Points, in no order, along strands that fork and pass close to each other.
In the rows, zero is written as 128.
Two points are linked if the straight distance between their rows is under 89.5. Some points are linked to none.
zaz: [125  75 131 155 119 117 122 177 103 128  73 135 158 137 121 120 139  88
 110 105  91 114 130 151 174]
vul: [ 69 125  73 157 113 160 141  95 118 120 123 137  86 108 103  84 152 105
 111  87 127 122  75  87  92]
tav: [ 86 100 196 135 105 120 116 148 155 136 145  89 196 188 125 165 127 113
 114 175  94 116 145 151 144]
geron: [ 72  77  77 186  89 141  88 118 124 159 124 138 120 115  68 123 149 100
  83 128 127 122 131  97 112]
vumi: [180 148 180  91 157 131 130 126 130 152 122  79 105 127 136 138 104  97
 174 130 106 130  34 138 101]
gude: [162 130 210  99 173  84 181 121 172  83 119 103 152 129 179  84  97  82
 152 156 112 152 134 148 100]
Ruk: [151 173 111  84 161 148 126 101 140 132 132 142 100 139 124 141 169 150
 153 116 142 147  15 102 126]
fif: [144 143 103  95 122 148 131 105 144 155 175 153 113 135 115 162 149 187
 126 121 195 160  99 107 136]
nen: [ 96 110 192  77 126 126 147  86 161  97 134 125 173 136 127 111 115 129
 177 140 149 110 132 133  73]
pumum: [155 133 128  92 129 129 115 143 100 137 157  91 119 166 132 143 109 173
 153  91  94 164 182 148 131]
Lok: [195 126 163 100 148 149 170  77 106 134 126 162 131 121 127 135 138 180
 139 144 154 148 143 143 103]
vak: [ 84  97  99 137  80 145  95  86 132 165 167 143 105 129  79 142 120 143
 114 135 154 130 143  94  70]
voz: [ 98  63 150 161  95 150 104 133 115 144  77 153 165 144  88 126 139 102
 102 142 117 103 129 136 189]
mes: [134 129 126  98 158 135 109 142 155 130 138  61  98 134 140 147  92  71
 202  79  84 126  57 131  97]
les: [120 162 104 168 141 118 103 166 137 117  88 150 143 126 130 132 164 120
 107 141 144  96  66 112 188]
Bele: [147 134  91  94 138 149 169 142 116 166 141 118  65 100 171 114 176 156
 132  88 145 197  77 102 156]
gev: [143 160 164  94 134 165 132  60 137 106 131 157 142 133 119 149 142 178
 150 152 164 108  81 128 101]
gido: [127 120 201 122  98 130 123  89  95 150 138 138 154 137 111 140 118 177
 147 158 152 120 145 149  94]
tufu: [122 108 212 146 110 121 119 139  84 181 119 102 175 166 134 157 137 130
 120 177  78 131 139 167 155]
Rolu: [142 107 162  87 170 108 168 114 148  79 122 123 137 107 163  90  99  77
 189 114  92 124 115 144  98]
lev: [102 139  67 132 158 137 166 104 146  53 114 172 102  95 130  88 110  78
 118  82 128 104 118 104 116]
Rubaz: [172 158 147 153 141 129 142 108  61 161 115 144 102 139 138 114 147 160
 129 135 127 150  97 135 122]
Nare: [126 121  95 182 141 121 136 148  96  93  68 142 114 117 121  88 158  90
 103  80 107 117  88 125 146]
tuvo: [129 141  89 138 102 155 154 139 110 175 137 108  63  97 154 100 184 161
 130 106 158 173  72  90 151]
Turig: [203 186 164  72 174 144 138  96 140 116 126 147 122 123 146 158 147 165
 148 162 150 140  53 127 138]
pefam: [111 136 182 189 116 160 113  93 126 119  90 152 176 138 125 150 149 136
  58 200 150  90 113 135 185]
vilev: [118 153 221 114 126 127 139  78 136 100 130 126 163 149 137 124 131 152
 136 181 143 107  91 134  91]
buguv: [212 155 188  93 170 136 160 100  80 133 104 136 112 128 154 127 133 150
 149 148 101 151  81 146 111]
ligud: [148 130 164 171 108 150 134  69  89 125 114 151 134 111 116 117 110 146
 101 174 139  98 169 135  88]
rap: [178 170 135  69 150 136  98 135 158 153 150  82 107 142 127 175 127 124
 176 117 135 143  33 123 130]
Romu: [138 163 111  97 142 121 116 131 128 142 142 135 104 144 134 137 147 138
 160 113 142 140  55 109 135]
Nopa: [118 112 150 137  97 129 106 136  85 169 139 106 145 158 111 162 112 177
 128 131 100 127 215 161 131]
nira: [115 109 109  96 153 118 123 141 143 105 146  91 120 134 146 119  93  65
 200  67  77 126  99 141 101]
fite: [160 162 167  96 146 130 105 143 155 161 134  57 104 134 137 165  98 103
 174 133 124 123  40 133 120]
sopul: [174 131 116  61 155 140 145 124 118 151 155 116 105 136 138 153 157 143
 150  81 112 198  90 134 127]
Luri: [115 128 109 152 125 134 145 110  84 151 129 139  98 127 115  98 148 131
 129  98 125 142  95 116 105]
giz: [142 149 105 117 128 113 128 147 113 154 152 137 108 142 142 140 126 158
 140 114 152 151 133 127 148]
feme: [130 145 151 127 140  79 143 182 157  93 124 142 158 113 171 115 102 122
 121 161 153 119 162 148 168]
Supu: [129  96  97 160  81 165 141  88  79 181 136 106  73  89 121  73 153 133
  86 137 119 162 123  97  93]
gozud: [164 158 124 100 159 135 152  97 135 116 136 167 112 124 144 134 136 166
 146 139 168 133 107 119 133]
nove: [154 111 220  73 123 136 131 100 131 124 146  94 157 151 134 147 116 133
 180 140 116 142  92 152  75]
dobe: [112 100 134 110 121 128 137 109  77 145 139 127 119 145 108 117 121 117
 163  80  94 139 125 142  83]
Kagud: [112 117  50 154  92 121 112 181 147 163 163 122  99 121 128 141 107 138
  72 131 148 144 215 110 153]
Vopov: [106 135 129 128 120  97 122 180 154 116 134 142 161 122 143 141 105 134
 123 148 159  99 172 143 168]
keku: [165 123 154 104 124 141 151  90 123 139 137 160 133 120 117 135 118 174
 144 147 175 136 171 130  99]
pem: [121 115  95 170 139 118 114 170 126  94  53 137 126 128 115 105 179  83
 116  91 108 103  63 119 173]
pir: [ 93 112  97 136 114 131 118 155  77 155 138  72 106 160 110 115 141 138
 136  61  60 158 162 133 121]
Muza: [179 143 143  74 141 135 102 148 132 119 166  79 130 158 137 147 101 192
 164 114 104 166 186 153 148]
fusod: [103 122 123  66 127 122 117 115 170 100 162 121 142 138 130 143 110 121
 196  96 138 114 120 127 109]
kura: [116 149 164 134 108 113 101 151 120 170 141 127 158 152 136 175 134 174
 130 171 147 111 140 143 163]
pebul: [103 125 131 133 110 138  98 169 123 153 142 104 158 163 116 158 113 178
 121 146  98 112 215 151 168]
fivo: [160 163  98 110 160  89 113 207 140 126 133  94 106 135 175 129  97 109
 146 110  85 145 158 157 178]
kug: [ 76  69 145 167 108 139 102 119  84 143  85 134 164 133  78 118 155  88
 126 110  86 103 108 148 131]
pida: [103  76 102 169 104 143 103 153 131 139  82 159 150 134  89 130 142 103
  95 123 131 100 129 123 183]
nofe: [121  82  55 176 119 119 134 144 129  89 103 147  97  92 113  82 112  81
  60  92 130 119 149  97 122]
Keki: [137 115  99 187 109 123 119 139  97 178 124 144 127 124 107 126 139 137
  84 150 143 124 157 123 148]
nin: [ 99 114 135 151  93 151  93 159 118 181 132 128 165 160 105 174 126 161
 111 162 116 113 202 145 185]
Pif: [107 107  62 149 142 117 153 132 141  64 114 167 104  87 116  80  99  74
 103  78 132 113 143 103 118]
pevan: [ 75 125 140 105 115 126 126 102 182  86 127 161 155 105 106 115 100 124
 152 144 177  90 167 103  85]
rur: [111 141  41 155 120 119 128 146 170 120 155 155  95  99 127 108 116 123
  83 134 183 116 139  77 147]
morib: [131 104 171 117 105 119 131 131  77 148 134 108 146 147 126 137 102 146
 150 114  96 133 203 166 103]
migam: [164 191 112  98 143  96 100 186 144 148 149 116 111 146 169 161 115 157
 142 140 147 144 129 138 184]
mado: [116 126  75  95 181 118 176 109 144  95 133 163  94 103 149  91 133 102
 151  81 116 140  98 109 129]
zezod: [137 155  77 136 162 111 170 171 113 123 116 135  73 107 163  76 152 100
 130  83 119 171  84 103 159]
kozu: [ 84 136 167 124 117 109 136 120 167  87 127 146 168 118 128 113 109 131
 128 160 171  89 151 120 113]
gav: [161 149 148 169 138 111 124 183 105 153  86 149 149 131 150 135 144 137
  96 173 131 120 113 139 200]
konov: [ 96 105  97 155 107 128 107 121 171  71 118 170 138  87  97 112  91  96
 104 146 156  89 185  92  82]
kufi: [116  97 205 118 107 111 139 131  95 130 133  85 168 155 138 129 103 123
 151 133  84 127 180 170  93]
fure: [160 145 101  83 169 151 167 115 125 149 134 133  83 110 148 128 187 159
 130  99 137 192  42 110 137]
bof: [150  85 133 188 102 139 111 121 119 128  96 156 154 105 104 128 114 124
  59 185 138  95 189 127 139]
tiv: [108  66  51 184  92 128 119 156 131 134 105 130 102  98 104  94 145  88
  53 110 127 132 145  92 138]
Delun: [161 109 140  71 191 133 179  76 129  96 112 148 127 105 140 119 145 127
 167 103  98 133 102 152  81]
tefu: [150 124 150 143 123 106 154 148 152 102 102 156 155  89 147  94  82 127
 104 170 177 124 235 131 122]
mus: [140 148 147  60 144 146 125  85 171 103 153 156 153 126 118 163 147 168
 167 140 175 118  74 123 115]
nemu: [140  97 111 185 101 152 125  78  91  96 100 151 118  99 102 100 109  87
  70 137 100 110 174 122  67]
mekos: [ 71 135 128 169 111 137  72 101 113 175 125 141 148 143  81 153 171 147
 132 160 153  97  79 123 148]
Keve: [136 152 191 189 118 138 131  96 102 130 104 144 163 126 137 137 135 158
  71 202 148  93 142 142 152]
pesuf: [110 101 140 159  96 136 111  88  61 189 136 130 115 140  87 128 139 149
 125 124 119 143 138 145  92]
Makim: [131 104 116  88 178 145 186  67 132  95 115 162 112 107 122 111 137 128
 152  96 112 124 126 133  75]
Pavo: [143 173 118 110 122 121  82 162 113 173 146  88 113 172 133 171 146 170
 149 117 122 149 108 130 156]
veg: [143 111  70 154  71 126 104 119 121 172 163 128  97 104 124 106 136 142
  58 185 148 143 165  76 111]
Tomi: [ 79 116  86 155 108 157 114  74 132 104 131 159 106 108  84 111 118 107
 105 125 131  97 120  88  66]
lat: [118 107  73 156 102 124 127 177 113 161 148 116 101 128 126 132 105 135
  81 111 120 150 228 129 139]
geso: [163 195 139  82 165 145 118  97 146 114 127 143 110 135 139 149 149 155
 154 149 148 119  23 109 132]
vot: [139 135 129 137 103 114 120 151 116 164 146 139 138 139 130 156 105 171
 120 152 163 126 206 145 140]
vomem: [131 103  94 101 137 116 156 117 174 117 135 169 117  94 127 110  94 115
 147 118 160 146 225 116  99]
Mesi: [127 101 210 125 118 114 125 133  96 143 130  74 156 154 144 137 106 107
 155 135  70 126 120 165  89]
gel: [165 136 114  71 140 140 129 136 106 144 162  94 101 157 139 148 131 158
 151  75  98 190 135 137 136]
Mez: [122 127 117 165 121 124 128 134 159  64  95 161 148  94 129 117 101 114
  70 154 168  77 169 116 145]
Kapil: [143  95  86  84 169 140 181  76 170 117 144 157  98  83 130 130 153 154
 116 109 157 155 141 115  98]
Giko: [107 128  62 151 118 113 109 203 165 133 128 159 140 126 127 149 123 123
  89 130 167 104 161 124 200]
Musep: [143 134 181 102 174  99 180 117 156  58 106 129 146 108 177  76  99  79
 155 138 105 129 130 144 114]
gifa: [176 139 110 126 165 135 186 107  93 133 124 158  85 117 154 100 133 145
 123 115 132 159 125 121 126]
mub: [124 105 127 113 125 147 151  83  83 150 136 141 105 136 103 112 143 143
 148  89 113 152  97 129  82]
Gife: [153 120  93 171  86 124  92 105 124 157 153 148 122 117 107 127 124 146
  70 203 153 119 185  94 106]
bevon: [140 106 123 168 140 122 160 124  78  86  89 155 121 102 123  83 104  96
 102  96 106 111 147 140 109]
Neli: [156 144 161  70 142 119 121 124 150 122 147 113 134 138 149 151 113 129
 179 132 136 133  86 135 118]
kizab: [212 147 207  76 155 122 156 113 110 131 124 135 134 125 156 140 126 160
 153 162 134 158 110 150 123]
gad: [147 155 187 165 109 144 131  73 103 134 121 144 144 122 131 134 121 177
 100 198 164  96 150 137 115]
gitup: [133 115 156 168 120 148 134  66  40 168 113 138 111 131  97 102 141 146
 128 124 102 139 115 152  82]
Zega: [145 148 170 136 134 121 126 117  73 143 112 131 128 138 131 118 134 136
 146 141 109 121  82 141 114]
zegi: [150 148 101 106 104 149 115  96 166 151 180 159 121 129 105 166 134 193
 117 156 221 137 130  95 128]
Vilik: [116 140  55 142 115 140 124  99 176  96 153 163  98 100 121 116 113 118
  89 155 173 107 145  65 104]
vutov: [112 121  99  83  99 176 135 130 112 170 163  91  89 119 132 141 171 171
 136  64 133 197  98 105 137]
Mosav: [ 82  99 111 146  94 144 102  78 133 124 142 163 118 114  72 128 112 124
 121 139 139 103 148  98  55]
fuv: [110 148 116 165 127 143 132  97 109  97 111 157 124 112 116 113 120 119
 109 126 137  88 115 118 112]
kupu: [146 101 129 159 119 147 150  83 109  85 100 162 122  92 112  91  90  94
 100 141 116 112 206 117  54]
zibam: [130 117 167  96 158 153 105 136 183 106 152  40 114 138 145 155  65 110
 193  94  81 141 113 143  94]
Redel: [117 144  94 160 119 112 137 175  91 166 123 107  91 136 131 112 175 120
 132  89 112 166 103 120 145]
Gopo: [100 130  62 204 102 164 108  93 126 110  87 126 102 114 100 108 176  85
  59 114 137 101  93 103 131]
Bab: [124 108 207 138 120 123 107 143  93 173 120  65 160 162 136 154 129 109
 139 153  61 128 109 161 119]
lomiz: [ 56  80 146 120 101 108 122 140 152  85 122 135 174 114  97 118  95  87
 135 113 124  83 174 131  93]
mos: [137 145 100  46 141 156 110 116 171 125 193 121 146 137 110 190 161 161
 158  90 149 171  92 125 137]
Madu: [139 133 204 135 114  94 150 150 116 140 125 129 168 138 154 132 113 158
 112 184 149 129 189 160 135]
tuv: [184 196 117 106 146  99 119 172 117 168 136 130  92 141 157 152 138 158
 139 140 155 163  93 122 173]
pulog: [117 149 115 153 124 113 118 144  89 163 120 126 113 143 118 120 166 127
 143 107 118 142  82 123 131]
kazu: [104 143  98  94 107 146 109 135 119 161 162  84  91 157 124 143 165 156
 153  66 123 178  88 108 130]
fod: [ 94 147  76 193 107 162  96  93 142  89  78 149 122 118 111 137 159  91
  66 121 155  67  88 112 149]
zon: [136 110  86 191 130 141 152 117  83  94  76 141 102 106 120  79 133  86
  74  81 109 116 126 125 117]
mik: [184 166 167  71 129 126  94 156 146 127 165  79 142 159 153 168 106 199
 153 148 135 159 178 155 161]
manat: [145 154 133 167 127 114 111 175  94 183 107 135 139 144 133 150 158 146
 120 156 126 132 113 138 184]
Sasaz: [ 97 127 104 164 100 129  94 115 144 145 143 160 137 120  92 146 122 146
 101 167 173  89 142 101 120]
kolub: [101 125 141 158 101 131 102 155 120 175 126 144 168 146 112 165 138 145
 110 170 142 103 147 137 183]
tamo: [155 124 180 141 116 108 162 138 122 127 114 147 155 107 148 106  92 147
 116 173 165 127 223 148 119]
sevi: [171 122 158  75 189 119 173  95 136  92 112 133 121 107 160 108 119 102
 179 120  88 130  86 144  99]
mosim: [ 79 116 121  84 121 127 125 100 166  99 149 155 142 121 101 127 109 125
 174 110 160  97 135 112  88]
Kero: [153  88 107 125 122 153 179  89  96 159 142 139  80 102 124  97 124 140
 103 119 124 167 154 109  86]
dig: [103  95 211 146 123 108 127 138 148 135 135  85 186 186 125 155 126  87
 114 173  86 125 110 152 118]
vud: [111 108 105  74 150 110 132 134 174  88 153 106 129 128 154 119  89  81
 203  70  90 130 151 142 117]
sazus: [112 152 144 201 126 168 102  66  64 139  78 130 131 129 103 121 177 119
 104 150 116 105  85 152 128]
vivuz: [ 78  91 120 167 106 137  98 134  81 165 100 107 141 151  78 129 184  87
 151  90  76 128 103 144 132]
Zom: [163 183 130  82 137 104  97 180 162 129 160 103 126 151 167 162 103 183
 150 149 144 144 176 151 186]
Botu: [153 121  92  83 184 104 180 121 140 117 137 159  93 107 161 110 129 118
 153  87 115 164 118 128 139]
midu: [183 134 149  63 197 104 159 109 176 100 119 129 115  97 171 122 116  98
 182 125 104 138  89 143 125]
mazep: [200 138 156 135 141 145 163  86  67 160 128 154 108 131 135 123 131 177
 124 144 139 153 129 141 112]
zevel: [147 153 211  82 137 163 150  56 148  95 118 141 166 138 133 139 143 174
 144 172 159 121 100 141  89]
puguz: [119  82 157 161 114 127 146 114 109  72  87 154 147  90 106  90  87  92
  99 126 117 100 191 136  79]
bebol: [103 109  98 132 115 111 114 208 177 111 116 150 160 131 136 148 109 114
  97 137 153  96 180 142 204]
bitig: [116 133  76 156 105 134 100 105 175  84 137 169 126  98 109 123 103 114
  88 169 169  86 171  78  93]
kiv: [137 150  98 138 140 153 158  80 131 100 128 168 103 109 130 114 118 131
 114 132 150 106 135 105 106]
Piges: [165 175 151  97 183  81 157 147 189  71 117 135 123  93 192  95  93  84
 149 152 123 128 100 129 163]
lud: [ 97 129 146 122 138 102 116 149 144  93 123 123 158 127 139 118 115  90
 152 129 113  87  73 128 121]
selaf: [134 162 122 107 123 107 122 141 178 123 152 161 138 119 146 142 106 171
 146 163 213 118 172 121 155]
Gibu: [105 104 103 140 123 112 122 170  80 138 119  97 129 149 119 119 131  94
 143  67  65 136 150 148 127]
tumed: [133 145  93  65 125 163 130 120 151 149 192 127 119 132 119 178 164 179
 132  93 169 188  93 110 149]
Vipef: [ 83 103 193 118 132  96 155 119 161  65 127 114 182 139 135  89 106  80
 143 139 120 105 127 138  80]
Vek: [134 137 113 169 111 136 104 188 104 187  99 127 137 161 117 154 174 125
 120 138 107 142 137 141 207]
nive: [195 150 195  97 143  96 151 152 102 140 127 118 127 133 174 130 104 143
 151 158 118 154 143 162 137]
fazok: [129 159 105  94 124 133  81 146 127 148 163  73 113 173 122 162 140 163
 164  89 110 151 104 121 137]
zas: [ 86  93 176 133 131 103 155 126 142  44  99 131 173 114 128  84 101  79
 116 118 114  93 136 139 101]
bev: [132 111  67 146  81 120 114 146 135 175 173 129  95 119 128 132 116 145
  79 159 161 146 195  93 124]
setut: [102  94 192 171 106 155 115 105 133 119  83 157 181 158 107 130 142 121
  66 188 134 104 116 131 199]
natu: [ 87 126  44 159 112 114 105 176 168 138 144 156 124 118 112 143 124 122
  88 129 177 106 145  97 168]
refun: [102 108  84 139 120 124 126 171 104 137 145 103 109 146 113 121 100 146
 108  83  80 144 232 138 136]
Lov: [ 84  88  83 173  73 139  81  98 120 179 155 130 105 119  85 126 140 126
  85 156 137 136 143  90  87]
Zis: [ 86  73 144 169 104 131 112 118  94 135 103 148 157 116  80 124 120 105
 108 126 108 100 144 138 110]
sevo: [106 136 132 125 135 140  81 153 151 144 133  47 118 147 126 163 114  85
 187  98  84 107  54 129 105]
gaser: [122 162  67 147 146 142 157 103 159  49 111 171 103  94 150 111 109  80
  98 107 158  91 134 102 132]
konap: [130 132  74 110 123 110 140 160 152 132 163 139  99 119 144 129  89 142
 123 108 152 155 236 134 148]
lor: [119 170 125 128 120 125  70 176 135 179 131  86 138 167 128 178 156 143
 151 147 108 118  94 128 176]
rukan: [ 79 112 127 146 111 130  80 139 109 157 117  93 155 156  98 145 163  91
 169 109  79 103  74 139 123]
lif: [ 77 121  59 130 131 120  92 195 145 113 131  89 136 155 120 133 128  95
 141  68  79 113 137 128 162]
pifud: [ 85 105 172  97 117 122 109 130 166 100 156  64 164 158 143 143  94 109
 179 116 103 110 137 146  89]
boguf: [140 142 122  53 136 151 117  98 172 123 178 149 155 133 100 183 156 169
 164 114 178 146  92 124 121]
fimav: [140 123  81 104 146 147 167  82 163 121 151 162  93 102 125 123 131 152
 118 126 170 135 136  98 110]
gupe: [142 161 142 100 138 105 109 150 133 135 140 117 127 138 147 141 122 128
 166 136 132 120  73 125 137]
zadu: [146  92  84  71 174 115 193 117 145 134 147 141  87  91 163 118 146 132
 136  68 116 189 142 134 136]
fip: [136 131  73  51 169 123 147 116 197 121 178 143 123  96 140 171 169 155
 135  81 160 178  99 123 154]
sonab: [106 116 111  97 138  92 129 163 169  78 142 107 146 119 160 107  79  81
 179  83  94 122 186 156 136]
vebu: [205 142 153  66 157 138 139 121 101 163 133 107 105 138 128 155 142 129
 166 107 100 178  65 142 111]
Mumut: [146 143 136  97 109 146 116  90 175 134 155 165 146 120 107 154 123 188
 139 170 223 122 162 107 112]
bip: [ 59 101 125 131 109 119 113 126 175  71 117 162 160  95  93 117  93  96
 127 131 156  79 169 103  90]
lozeg: [154 135 159  73 131 140 136 100 169 123 140 158 158 117 125 149 126 177
 159 149 199 139 159 128 120]
gekot: [106 121 214 146 128 109 117 131 133 141 125 102 178 166 126 146 141 104
 112 188  98 111  75 143 130]
zuv: [155 146 166  78 178  98 153 119 203  81 128 119 132 105 178 110 102  88
 176 146 126 126  85 129 127]
Rogit: [168 126 100 186 116 113 131 167  98 177 128 147 128 122 133 133 124 151
  77 162 152 130 181 137 167]
nedi: [151  91 108 156 137 125 173 112  94  97 113 164 106  92 119  79  92  91
 105 108 110 131 191 124  88]
Bape: [111 153 103 129 130 126  83 193 138 153 127  90 142 163 132 161 139 133
 143 127  94 116 128 130 179]
kotol: [203 159 145  69 192 143 153  94 132 124 126 148 125 114 135 160 167 167
 138 134 132 159  61 140 119]
balin: [107 131  82 179  98 126 139 168 101 184 129 108  87 119 126 110 184 132
 106 107 136 160 117 111 156]
Duv: [115  87 123 183 106 134 122 102  80 140 111 150 126 110  83 106 117 108
  94 127 109 115 159 128  88]
vitu: [115 153 108 170 138 159 160  85  72 104  86 138  94 123 123  86 161  93
 120  84  93 125  68 129  97]
kalom: [147 109 130 183  92 131  95 101 120 147 127 150 147 109 101 133 117 141
  78 207 150 101 193 115 106]
derem: [123 119 167 107 137 124 108 147 148 123 146  56 134 151 153 150  90 100
 178 119  87 121 105 144 100]
vuza: [133 108 163 133  97 144 121  69  84 167 142 151 128 132  88 135 121 167
 134 145 145 128 146 139  79]
galit: [112 117 216  93  94 118 124 100 131 133 148 106 177 159 124 144 118 159
 156 156 147 123 150 150  89]
Doni: [150 176 190 134 140 112 139 124 122 115 122 144 145 130 161 129 124 164
 120 188 156 110 114 130 142]
vadig: [109  99  88 165 118 120 112 187 128 127  77 126 125 144  98 122 192  75
 133  83  99 125  84 121 181]
lur: [101 151 226 141 134 109 120  89 140 114 133 107 170 168 129 138 139 126
 112 199 119 104  60 136 102]
Kubi: [107 132 120 112 120 120 104 170 134 124 149 100 144 150 125 145  95 170
 139 124 107 117 227 151 149]
ref: [107 140  96 187 127 143 101 131 139 108  81 158 143 124 110 133 161 116
  86 135 154  78  85 108 182]
viki: [181 155 119  89 174 161 162  90 123 142 139 146 107 116 135 153 186 181
 113 119 143 180  48 122 127]
magev: [104 115  93 109 127 119 120 163 131 113 152 105 122 143 117 121  85 154
 139  87  91 137 242 143 131]
Kop: [ 88  95  90 165 111 130 104 163 124 142  92 139 146 140  88 128 167  93
 120  98 113 110 104 122 173]
vuva: [125  90 138 143 129 103 129 170  78 129  99 115 150 130 127 114 122  81
 136  88  67 120 132 160 128]
Kuf: [100  50  72 184  92 134  91 137 134 137 101 153 125 116  75 120 131  91
  64 124 121 116 157 103 127]
mot: [133 135  97 177 101 132 111 104 104 182 148 138 106 125 107 126 145 162
  89 161 166 127 129 107 128]
ladan: [122 153  86 161 134 130 132 123 164  43  96 164 129  93 147 116 103  95
  81 128 174  72 145 112 149]
Dukub: [157 189 151 120 174  97 159 143 160  52 103 154 131  98 193  97 107 104
 120 155 139 117 120 130 172]
nuni: [100  73 176 152 107 135 119 134 132 111  77 146 178 155 113 122 138  97
  89 151 113 103 104 135 186]
kugo: [106 123  93 108 162 165 184  61 119  96 114 159  95 117 122 102 142 113
 137  85  99 122  87 117  78]
nozam: [100 150 104 131 147 165 156  72  99  87 100 149 106 126 122  96 143  92
 143  84  91 106  58 122  83]
zar: [110 127 197 125 125 117 111 162 178 133 157  58 175 194 146 171 114 137
 123 183  93 127 158 150 138]
Masi: [139 190  99 169 131 119 135 158 110 157 115 123  72 127 138 110 202 142
 127 127 144 158  52  96 160]
mumo: [147 116 112 122 129 105 153 135 169 112 119 169 132  86 143  94  77 114
 135 142 171 138 246 126 114]
zus: [104 113 215  97 141 106 166  94 166  86 126 110 183 150 146  87 107  98
 159 147 133 128 140 138  61]
rek: [116 143  61 135 163 116 171 144 129  99 124 151  83  98 157  75 131  93
 122  76 130 148  98  98 149]
Mabap: [ 90 130 134 135 120 127  78 134 125 154 126  75 136 153 107 146 147  88
 187 106  89 102  39 127 100]
toka: [149 114 112 187 112 137 117 125 141  97  88 159 148 106 122 129 116 118
  50 177 156  74 173 118 156]
dagi: [ 92 107 206  99 100 116 118 112 155 117 159  73 178 172 134 147 110 129
 167 138 120 120 141 149  78]
Voze: [113 139 160 173 129 134 105 103  69 149  93 128 141 133 102 113 168 123
 136 140  98 113  71 143 121]
feg: [142 113 208 160 112 112 139 141  78 168 116 131 168 142 139 140 127 150
 103 182 112 128 166 169 150]
vofe: [150 126 136 102 161 145  82 150 153 120 156  37 110 151 128 142  80 145
 184  92  66 142 122 138 115]
tudu: [167 126 135 176 124 116 133 182 109 151 104 157 152 123 145 136 122 148
  78 177 151 115 169 147 195]
Siviz: [121 145  85 151 126 125 103 205 121 163 114 109 131 160 126 151 159 123
 125 114  99 136 138 133 197]
Kozol: [142 153 142 142 152  95 153 156 136  71 104 154 145 100 165 100 102 116
 113 143 148 108 145 136 162]
laza: [103  94 160 142 125 108 152 134 139  62  91 147 163  96 124  86  91  92
 105 129 132  94 180 138 104]
vivet: [119 129 120 106 134  84 135 183 169  86 136 118 150 114 172 107  81  94
 153 108 115 127 203 168 159]
pepa: [159 168 112  54 143 141  97 126 165 139 173 111 125 146 123 184 147 146
 170 107 150 157  52 115 140]
Mobas: [122 117  86  68 111 177 138 124 143 158 187 108 101 108 130 163 155 182
 118  80 158 195 126 107 149]
peta: [218 154 176  74 176 129 148 116 108 148 111 110 104 121 143 138 122 124
 160 140 101 151  55 141 116]
pup: [197 153 164  87 144 108 135 161  92 149 135 101 114 148 169 144 100 154
 156 127 100 172 174 167 145]
bukud: [ 69  85 152 123 106 110 117 153 137 104 133 103 180 140 117 135 104  94
 141 112  95  90 157 149 116]
bedok: [159 122  78 161 149 103 165 152 126  87 115 166 106  88 144  82  95 103
  88 116 149 129 180 124 148]
Mutod: [105 130  87 101 126 159 145 100 136 148 155 139  90 122 120 123 163 159
 133  94 159 155  62  91 119]
zibur: [132 137 158 115 133 101 117 189 137 129 137  84 149 149 168 148 102 122
 136 145  95 125 161 161 157]
Rafo: [149 164  79 125 157  95 122 212 121 142 126  89  92 141 161 120 128 107
 136  87  85 166 142 141 176]
bap: [114 165  85 184 109 144 142 134 112 152 125 112  66 104 136  93 204 143
 116 120 152 151  60  90 153]
Kazap: [154 164  79 115 159  89 153 191 114 143 125 116  72 122 170  99 140  99
 143  83 108 183 106 121 166]
Vogud: [139 147 116 107 146 136  72 163 141 143 149  43 109 168 125 154 113 147
 172  99  77 133 106 126 133]
Gul: [151 145 125 108 155  85 128 197 159 101 134  96 127 120 188 119  78  88
 152 114  89 138 169 168 170]
mis: [113 128  87 151  83 143 111 110 122 189 166 122  90 123 111 129 150 165
  96 140 176 146 116  91 125]
Bitug: [114 111 133 126 109 131 122 125  59 173 141  95 111 161 112 132 134 141
 149  75  80 159 156 146 102]
Kune: [ 98 106 213 163 108 114 136 119 129 128 114 140 192 153 111 136 136 136
  83 196 134 108 152 145 145]
Gosil: [ 92 160  69 189 111 167 138  85 113 108  99 129  89 115 116  97 174  94
  89 101 133 114  70 103 111]
zirep: [120 146 192 117 112 114 100 159 140 161 150  85 169 179 153 181 127 163
 124 186 117 121 148 151 157]
Rel: [ 78 122  64 135 123 168 147  77 147  97 136 157  87 102 105  99 126 101
 104 104 132 113 104  81  80]
mog: [ 93 117  76 173  78 139 119 145 114 194 147 105  91 113 118 120 164 137
  97 120 148 149 131  96 140]
gam: [118 126 167  77 137 119 131 110 164  98 148 124 151 134 143 128 114 122
 186 131 140 112  97 130 101]
logap: [117 153 131 188 118 163 125  63  74 118  96 143 124 122 113 118 140 116
  97 131 121  96 104 143 105]

Follow the links from the first point to the second, and from the first to the third. Name the last point that the two ways share.
zar / manat / nive | mos
zon / bip / Romu | gam
magev / zegi / fite | mos
kug / zus / Keve | kupu
vutov / nive / fimav | tumed

A fork is a point with three links. Follow the links from the first point to the second and name the forks in between, in order.
Ruk / Nare | gam kupu
kufi / tiv | pebul
mazep / zevel | tumed mos
gad / Mabap | kupu
Rubaz / mik | tumed mos peta
dig / Muza | mos peta

A fork is a point with three links, a tip a point with one. Leave the first point through the second and follow the links. Name the first fork or tip that comes.
Kop / pida | ligud
fivo / Gul | kupu
mos / boguf | pebul
Rogit / tudu | fazok
Dukub / Kozol | bip
Bele / fure | gam
Mez / ladan | les
Keki / mot | zaz
